A landscape with many valleys, sampled at points; each row gives a point and its height.
From any point a ball takes the steepest step (drop divided by distance) to one of its 2 nearest points. It stops when none of these is lower. Distance is the straight distance between rows; heights are no part of it.
gipet h=60.0: [ 93 180 152 112 116 175 127 170  90 140 129 138  95 154 151 137 153 145
  86 138 145]
bem h=66.5: [130  70 128 175 145 142 141 121 100  82 124  74 161  94 113 108  93 169
 160 157 151]
Sekal h=76.3: [126 152 142 176 104 152 102 144 136 165 121 100 102 143 107 110 140 105
 120 131 113]
sel h=13.5: [128 138 130  91 169 129 130  88 136 115  88 103 116 147  72  90 115 136
 107 159 133]
Miz h=38.7: [138 199 110  68  66 149 100 107 103 117 146  67  88 171  98 153 170 114
 143 202  95]
Lum h=63.5: [ 79 191 129 126  75 149 112 166  99 149 167  97  91 145 119 141 151 136
  81 163 100]
sud h=40.1: [151 173  66 144 123 126 110 124 131 139 139 107 147 147 101 145 116 115
 135 122 155]
fis h=31.7: [ 98 115 113 153 147  95 140 110 153 123 115 119 170  94 103 153  82 138
 125 163 140]
desal h=45.0: [131 133  91 136 112 185  91 117 163 187 168  91 174 143 148 117 111 109
 118 115 131]
muka h=58.4: [ 90 117 172 116 131 121 134 149  94 101 127 161 127 114 100 155 113 145
 168 120 118]
rosap h=66.4: [179  54 120 150 149  71 192 121 131  77 105 113  93  88 182  85 140 165
 189 104 141]
fole h=29.1: [ 90 159 161  73  98 148 112  67 135 147  75 129 130 157 124 152 127 106
 151 170 109]
lapok h=69.8: [175 177 119 149 116 168 123 103 152 203 143 108  88 164 119 128 107 127
  83 156  81]
lef h=45.7: [138 102 193 107 121 130 128 106  99  72  84 151 122 128  95 153 136 179
 122 206 139]
Kos h=45.4: [117 118 151 128 110 156 135  91 155 150 134 121 139 130  74 148 125 156
 117 169 120]
zuvub h=36.5: [ 98  56 125 157 161 123  90 141 122 116 161 108 165 112  87  91 129 135
 124 137 128]
bod h=42.5: [113  78 172 131 141 105 138 115  99  70 136 111 139  96  78 122 124 195
 115 216 129]
tun h=71.5: [125 141 106 182 143 121  94 137 110 145 111 127  98 112 117 131 201 158
 111 100 137]
vuko h=48.8: [128 147 172  92 103 107 146 101 106 100  87 161 107 152 102 177 137 158
 123 156 137]
ret h=59.2: [158 145 158 108 100 143 159 134 133 152 133 181 128  86 185 172 131  75
 228  75 148]
Mugas h=26.8: [112 100 136 178 201 104 132 141 144 142 147 155 131 106 150  95  91 141
 167 153  97]
Zil h=58.2: [120 164 107 169 126 142  84 176 134 178 203 154 171 137 170 127 145 148
  66  99 111]
rari h=61.4: [114 152 118 130 164 189 132 128 103 151  66 129 101 116 128 126 159 166
  87 136 127]
mugo h=57.4: [121 166 166 112  83  90 104 167 121 133  88 164  79 108 169 194 153  77
 109 122 122]
rera h=15.2: [163 155 104 157 104 149  56  94 129 147 123 114 176 194 156  91 105 113
  92 122 105]
dev h=53.2: [136 170 145 115  72 145 144 162 114 157 119 148  97 144 173 171 159  77
 117 103 129]
mil h=35.3: [113 114 123 139 205 136 167 156 132 138 131 159 141  97 156  93 122 113
 166 100 118]
gor h=27.3: [118 178 187  65  16 126 150 114  78 101 118  99 122 135 143 190 169  82
 130 135  63]
laso h=21.0: [126 106 147 134 160 112 163 100 134  91  83 111 144 143 106  79  92 156
  83 157 112]
rute h=42.4: [147 119 174 123 114 119 133 134 114 111  95 138  93  71  88 122 135  89
 189  68 136]
rago h=52.4: [121 153 127 154 110 167 115 182 141 153 189 174  90 145 171 110 162 134
 115 121 175]
zita h=58.9: [136 110 150 125  93 122 137 147 120 118 129 175 119  70 156 186 152 141
 207  66 163]
kibol h=22.4: [124 171 133 112  22 125 148 122 105 109 137  89 105 173 158 143 169  77
 117 119  82]
vose h=49.2: [127 132 142 154 102 140 107 101 178 172 147  97 162 141  82 128  92 114
  91 183 107]
ramu h=64.0: [ 88  83 138 143 126  68 143 104 133  91 120 147 162 144  93 109 120 155
 120  85 135]
vekiv h=47.5: [157 160  92 107 120 134  97 124 117 139 197 135 134 200 130  84 121 155
 112  87 106]
tuf h=33.9: [130  84 107 138 153  81 139  92  96  55  65 140 152 134 152 106 130 141
 183 111 129]
bedim h=69.1: [145  62 126 126 143  71 195 107 121  63  78  75 139  84 199  87 143 141
 158  83 154]
kotog h=44.3: [116 169  79 120 100 113  94 111 108 123 132 102 152 149  94 169 142 146
 149 165 128]
Paf h=63.3: [166  98 119 168 167 141 162 114  95 110 102 110 166 112 109 150 121 152
 110 145 148]
Vudam h=67.1: [137 117 134 145 150 149 132 127 127 165  73 139 100  93 126 151 177 119
 102 105 135]
Zofi h=38.8: [105 131  85 180 154  78 134 105 155 119 103 140 149 113 147 130  91 153
 160 121 140]
bav h=54.9: [ 84 194  92 142 101 136 111 147 116 168 171 104 181 156 145 128 132 147
  72  98  94]
dulu h=45.1: [ 99 163 121 114 127 120  77 151 119 146 178 142 100 179 156 100 143 155
 111 116 111]
zime h=34.7: [127 178 141  47  62 135 118  82 113 120 104 106 126 187 112 169 141  86
 140 186  93]
zabin h=48.4: [114 164 138 121  80 155 120 168 121 148 189 128  81 166 159 100 176 112
 114  92 120]
fufam h=41.8: [135 132 193  75  83 130 104 108  95 108  95 127 113 114  67 179 127  81
 174 162 103]
Vibar h=44.1: [122 116 135  74 146 106 122 115 163 146 110 139  80 119  97 153 141  92
 156 143 100]
mase h=45.8: [109 142  81 162 129 117 146 110 167 167 135 157 137 118 139 129 129 177
 143 104 141]
fir h=50.5: [121 106  94 181 166 155 109 135 164 159 152 163 170  83 203  73 134 133
 143  96 172]
Kop h=32.3: [ 96 104 134 158 159 118  91 147 139 140 183 146 144 132 125 104 104 125
 143 122 106]
kefel h=50.4: [132  70 151  63 166  96 136  98 142 103  80 127  84  79 105 131 134 118
 141 141 133]
tuzi h=19.6: [145 100 100 160 187  61 147 154 145  95 152 173 123 115 192 111 107 147
 142 158 106]
morad h=66.2: [ 75 165 113 146  64 140  97 141 137 166 162 103 118 142 140 145 134 128
  66 152 152]
mas h=46.2: [138 135 103 107 165 128 128 131 142 119 139 121  98 117 100 141  72 106
 120 187 151]
semo h=72.1: [107  51 133  96 138  93 186  94 142  78 110 126 146  97 180 111 147 147
 150  75 163]
vif h=61.5: [ 87  84 147 108 136  74 141 138 118  79 107 130 137 114  92 115 103 103
 160  97 130]
vab h=62.1: [154 138 103 156 152 135  99 144 168 172 165 146 101 123 152  98 114 149
  70 117 128]
zur h=57.6: [125 146 118 156 142 157 117 178 164 166 162 141  84  86 175  94 126 142
  88 104 180]
pulig h=25.6: [151 127 138 153 177  76 150 173 110  97 161 184 111 131 144 100 113 167
 101 121 126]
fur h=36.1: [163  98 133 155 127 116 131 169 122  91 127 138  96 101  90 114 125  89
 154 115 144]
Tid h=35.4: [157 113 111 156 165 158 158 128 151 141 128 125 156 139 122  77  85 133
  86  92 132]
fudi h=30.5: [165 125 131 156 153  84 142 157 145  94 152 172 109 147 108  85 114 102
 123 108 134]
tutav h=55.8: [148  54 175  78 151 138 176 112 103  73  92 106 103  78 107 153 140 161
 134 153 135]
sila h=25.0: [137 145 112 160 129 129 166 146 117  99 112 156 170 105 121 156  96  75
 164 100 164]
Foza h=18.0: [142 111  88 129 144 153 123 114 119 112 112 144 152 133 180 120 157 149
 126 101 193]
Mitu h=48.7: [133  98 144  83 161 119 156 153 135 104 122 168  83  88 124 126 129  94
 189  64 151]
vitet h=27.4: [138 116 121 136 152 128 137 106  95 100  75 147 131 105 157 145 146 137
 176 104 170]
gog h=39.2: [128  94 134 123 139 141 159  98 155 138  96 125 116  90  94 161  89 123
 137 178 146]
loziv h=45.6: [135 144 166 110  81 148 118 135  96 133 108 124 114 142 128 180 121  62
 215 143 101]
pepam h=38.1: [108 122 112 112 157  76  87 107  98  85  95 142 138 168 135 121 145 150
 146 133 121]
Vev h=66.3: [144 147 104 135 139 158 103 117 162 189 128 119 108 130 135 125  70 154
  78 175 124]
zut h=28.0: [148 103 124 122 158 133 162 138 123  95  98 138 114 153 122 101  95 129
  67 121 148]
nisa h=44.4: [127 174 113 121  49 144  75 123 105 142 149  90 148 188 133 106 158 125
  80 151  80]
nava h=63.6: [182  70 102 123 169 102 192 125 127  88 128  83 114 104 166 106 124 178
 154 143 151]
modil h=53.1: [137  89 124 134 133 125  97 104 177 123 141  97 164 135 110 110  84 150
  66 154 142]
Noda h=35.5: [107 123 139 112 112 176 117 105 117 155 113 117 131 189 142 138 149 103
 146 156 109]
sipes h=58.3: [115 160 131 126 132 125 147 167 127 144 131 158 124 118 150 144 173 111
 153  78 137]
rezu h=15.4: [145 119 143 158 128  64 177 134 137  97 111 169 151  75 122 158 108 116
 169  86 148]
nekep h=54.3: [147 110 183 100 133 124 170 146 126 104 136 194 125  58 172 120 126  85
 203  47 156]
zif h=50.1: [133 144  96 120 155 171 123 144 166 192 205 118 161 122 127  98  83 128
 130 102 119]
gofa h=72.8: [152 197 128 162  84 145 145 125 136 172 116 110  85 160 135 138 153  96
  75 144  85]
gepup h=43.0: [151 119 102 184 176 151 146 129 160 118 140 135 182 115 176  51 121 144
 116  89 166]
Tov h=51.8: [136 148 100 106 121 146 109 136 135 179 180  89 170 150  98 115 122 144
  59 101  88]
kune h=40.2: [112 119 131 118 115 202  90  93 141 196 153  98 174 184 141 106 124 117
 129 151  93]
Riza h=31.8: [109 139 182  77  69 133 124 129  83 134 114 123 165 125 126 221 160  69
 130 147  77]
kelu h=36.9: [146 109 176  66 115 131 137 132 114 130  99 146 142 108 102 198 146  71
 150 121  92]
mer h=59.8: [176  59 122 131 164 130 146 116 104  82  76  90 126  77 103 143 155 164
 123 163 121]
rafup h=22.5: [106 127 142 147 110 126 122 128 116 119 122 110 185 185  94 126 132  78
 120 113 112]
gaz h=50.9: [121 147 117 117 162 131 142 147 118 121 146 147  68 124  86 120 106 158
 123 152 143]
fuz h=74.3: [128 118 125 166  96 133 110 145 112 122 112 119 110 134  99 100 164 129
  94 100 153]
Zufan h=55.6: [115 191 102 122 161 163 130 159 104 150 124 136  95 147 120 108 127 154
 103 122 140]
vuvet h=55.9: [101 130 102 102 188 145 149 128 173 181 161 128 120 108 127 129 103 133
 128 129 127]
komul h=60.1: [160  67  94 126 176 123 171 130 163 111 172 116 130 113 169  83  88 155
 119 125 154]
Potu h=39.8: [112  75 149 143 115 116  84 137 115  94 150 104 150 117  63 121 126 151
 117 187 130]
vovur h=62.0: [114 178 133 129 107  96 119 165 143 147 101 133  84 112  97 179 137  73
  95 154 119]
kez h=41.9: [ 82 148 138 107 122 103  80 138 111 123 123 154  84 167 126 129 160 159
 138 140 118]
gak h=51.2: [125  97 124 161 140 131 165 129 152 141 147 147 111  87 136 126 128 185
 167 109 164]
zimoz h=51.5: [102 150 101  90 162 106 117 134 175 158 126 146 124 114 133 132 108  78
 121 120 119]
babok h=8.0: [152 118 102 137 132 167  94  90 120 125 108 113 171 181 168 120 132 126
  88 112 158]
kero h=17.2: [ 97 162 142 146  54 133 135 129 106 111 106  97 164 177 140 147 152  67
 140 114  99]
suku h=23.6: [119 110 137 148 117  74 133 128 144 132 107 131 137  70  95 179 128 106
 146 114 137]
Dof h=41.7: [120 188 101 104  98 144  78 109 102 115 146  80 145 180 103 142 149 133
 101 195 107]
sizak h=49.4: [154 171 106 101 107 146  96 140 144 191 223 113 130 176 120  88 123 182
  92 104  66]
baga h=55.5: [ 89  75 156 132 114 125 148 130 111 115 145 138 123  82 123 157 125 148
 189 108 167]
fenip h=33.5: [168 148  89 165 142 113 131 132 143 124 130 151 172 144 144 118 120  89
 152  94 160]
vibem h=56.5: [184  81 102 129 169 114 112 126 164 118 170  94 159 114 159  92  65 153
  68 129 147]
firun h=21.8: [124 141 147  71 148 155 122  78 118 122  79 124 108 159  85 124 126 135
 173 173  93]

Where does a ball stop that starts at each point below?
ret | tuzi
vuko | Mugas
lapok | babok
rosap | fis
tun | fis
vif | fis
morad | babok
Zil | babok
